Points on a hilly landscape, in no order, each with its height.
From any point a ball rolls to the lowest of the 6 points nearest to it. It stops when none of these is lower. Distance is the straight distance between rows; heights are no part of it.
Kizap: [ -2   8   1  -4 -12  -3  -3  -7  19  -3  18]  (h 3.20)
Fus: [-30   2   1 -18  -9  32  22 -13   7   9  -5]  (h 5.34)
Mur: [ 10   1 -19  31  10   4 -17   8  -7  25  18]  (h 1.89)
govas: [  9   3  23 -35 -15   0   5 -20  -6 -18 -11]  (h 4.50)
dul: [ 25  -4   8 -23  -2  -8   7  -3 -12  -6 -12]  (h 4.58)
vasaf: [ -1   9  18  -5 -17  -9   4 -13  18 -19   6]  (h 4.19)
rul: [19 -4 -6 -3  8 -4 16  7 -2 -4 -5]  (h 5.92)
Pov: [ 18   0  13 -15 -13  -7   4 -22   3 -20  -8]  (h 4.41)
bet: [-11 -16 -15  -3  14   6  17   8  -7  11 -22]  (h 3.10)
kito: [  0  -7   1 -18  -1   6  19   1  -3   3  -8]  (h 4.31)
dosat: [ 38   4   2   8   3 -18  -8 -13   2 -16   4]  (h 6.61)
Togef: [-17  19  -1   9 -18  10 -12 -12  16   8  22]  (h 3.52)
Kof: [  9  -4 -13   3   7  -1  16   8   9   1  -1]  (h 4.05)
lazek: [ 18  -6   9   4 -10 -18 -12  -1  11  -9  14]  (h 3.24)
zuso: [-29 -18 -12 -24   0  18  17   1  -6  14  -1]  (h 4.04)
lef: [-15  -7  17 -46  -6   6   6   4 -28  -1   5]  (h 4.27)
razus: [ 35   2 -10  -1  18  -8   6   2 -10  -9  -9]  (h 1.07)
gosa: [-18  11  -3  -2  -2  22  10 -17   9  14  15]  (h 3.54)
repez: [-11   9  17 -20 -22  -4  11 -14  12 -13 -12]  (h 4.40)
Nos: [ 32   0  -6  16   1 -23 -14   7   3  -4  12]  (h 3.89)
san: [ 10   0   9 -10 -11 -15  10  -6   7  -9   1]  (h 4.17)
Zosu: [-32  21  13  13 -22  10 -24 -13   6 -21  16]  (h 6.09)
nepam: [ 23  -3  -1  -4  23 -10   3  13 -23  -6 -27]  (h 9.05)
namiv: [ -3 -12   1 -18  22  -8   4  15 -37  -1 -23]  (h 5.56)
Zemo: [ 23   6 -13  13  31 -15  10  14 -10  -1 -19]  (h 5.44)
Toti: [ -5  -2  10   2  38 -25 -12  11 -30  10 -43]  (h 8.02)
Keted: [ 11  -6 -13   6  20  -4  14  14  -3   2 -12]  (h 1.49)
risof: [ -1  -6   1  -2  25  -6   5  21 -31   4 -26]  (h 6.88)
Pip: [-12 -15 -16   9  25   0   8  14 -14   9 -26]  (h 3.87)
topig: [  5   7  -7  22 -10   8 -25   0   3  23  19]  (h 1.44)
gam: [ 20   1  -8  27  -4 -10 -31  17  13  10  11]  (h 1.92)
Zar: [  7   7  -8  15 -10   3 -26   0  10  15  20]  (h 1.63)
rin: [-24  17  12   0 -21  -1   3 -12  19 -22   8]  (h 5.01)
Vitub: [  4 -13  12 -43   4   4  -2   1 -25  -3  -2]  (h 4.20)
kape: [ -6 -14  -3 -14  10  -1  12  16 -24   3 -17]  (h 2.06)
niz: [  9   0  -3  15  31 -10   7  18 -15   8 -35]  (h 5.75)
Zel: [-27 -14   1 -34  -5  13  13   9  -7   7  -6]  (h 4.26)
paba: [ -5   5  -3   7  -6  17  -6 -11  13  15  22]  (h 2.34)
kodeg: [  3   2  27   0 -10 -13  -8 -12   7 -30  10]  (h 4.32)
dovom: [-15   7   1  -9 -18  15  14 -12  18   1   2]  (h 4.75)
Zof: [-17 -14 -17  10  16  17  17   0  -1  19  -7]  (h 2.23)
Rep: [-27  18   7  -6 -17  30  14 -20  13   8   6]  (h 4.93)
Pona: [ 10   0  -8  13  -4  -8 -10   4  15   5  20]  (h 2.17)
Nofa: [ 20  -3 -11  11   6 -13  -1   5   8   7  14]  (h 3.17)
vunam: [  2   0  11 -22 -11   1  13  -6   0  -6  -7]  (h 4.44)
Fanuk: [ 35   9  -8   9  24 -13   5  11  -7 -10  -4]  (h 5.69)
Fepi: [-19 -24  -6 -17   1   7  12  12 -18  13 -12]  (h 3.92)
Menop: [ -5 -14 -12  -9   3   6  20   7  -4   6  -7]  (h 3.25)
Sem: [ -9 -18  -2 -31   5   1   7  12 -32   3  -5]  (h 3.79)
fana: [-23  12  21   7 -21  -8  -4 -12  11 -33  10]  (h 4.86)
Sebol: [-20   9  16  18 -28   7 -38  -3  10  -6   9]  (h 3.32)
Zit: [ 21   1  15  -8  -6 -15  -1 -19  11 -24   1]  (h 4.38)
leke: [  4   3 -17  26   5  10  -5  -1   9  22  21]  (h 1.87)
nomi: [ 10   6  33 -15  -9 -10 -10 -27  11 -41  -1]  (h 4.37)
Gef: [-13   4   6  25 -24  15 -41  -2  15  15   4]  (h 3.31)
bozab: [  4   1 -19  16  23  -1  10   8   0  10   0]  (h 0.67)
pav: [-14 -10 -16  -8   2  20  18   0   3  15  -8]  (h 2.96)
lik: [  0  -3 -14   1   1   7  14   2   8   6  11]  (h 2.97)
kis: [-27  12  18  24 -28  15 -38  -4  11 -12   6]  (h 3.94)
kavon: [  4   3   1   9  -9  -3 -15  -2  15   4  20]  (h 2.10)
Lemi: [  9 -11  -8  -9  12  -1  15  15 -13   2 -18]  (h 2.16)
zozu: [-15  -6 -19  28  22  18   8  -9 -12  23  -5]  (h 2.67)
babez: [-14  14  11   6 -19  -6 -11 -10  17  -8  21]  (h 3.96)
duri: [ -9  11  23   8 -16 -12 -18  -5   9 -20  16]  (h 4.47)
zan: [ 30   5 -10  18  21 -19  -3  17  -6  -1   3]  (h 3.29)
leme: [ 16   4 -21  28  13  -8 -11  21   1  13   9]  (h 1.93)
mabaf: [-12  13   7  14 -19   5 -28  -7  13   0  15]  (h 2.89)
keti: [ -4  -8 -18   8  15   6  19   3   4  13   0]  (h 1.64)

Two balls start at each pair of points below. Name the first point that both come to, or write -.
dovom / Rep -> Zar
kodeg / vasaf -> kavon
Menop / Fus -> keti
niz / Nofa -> bozab
Lemi / pav -> bozab
nomi / Togef -> kavon
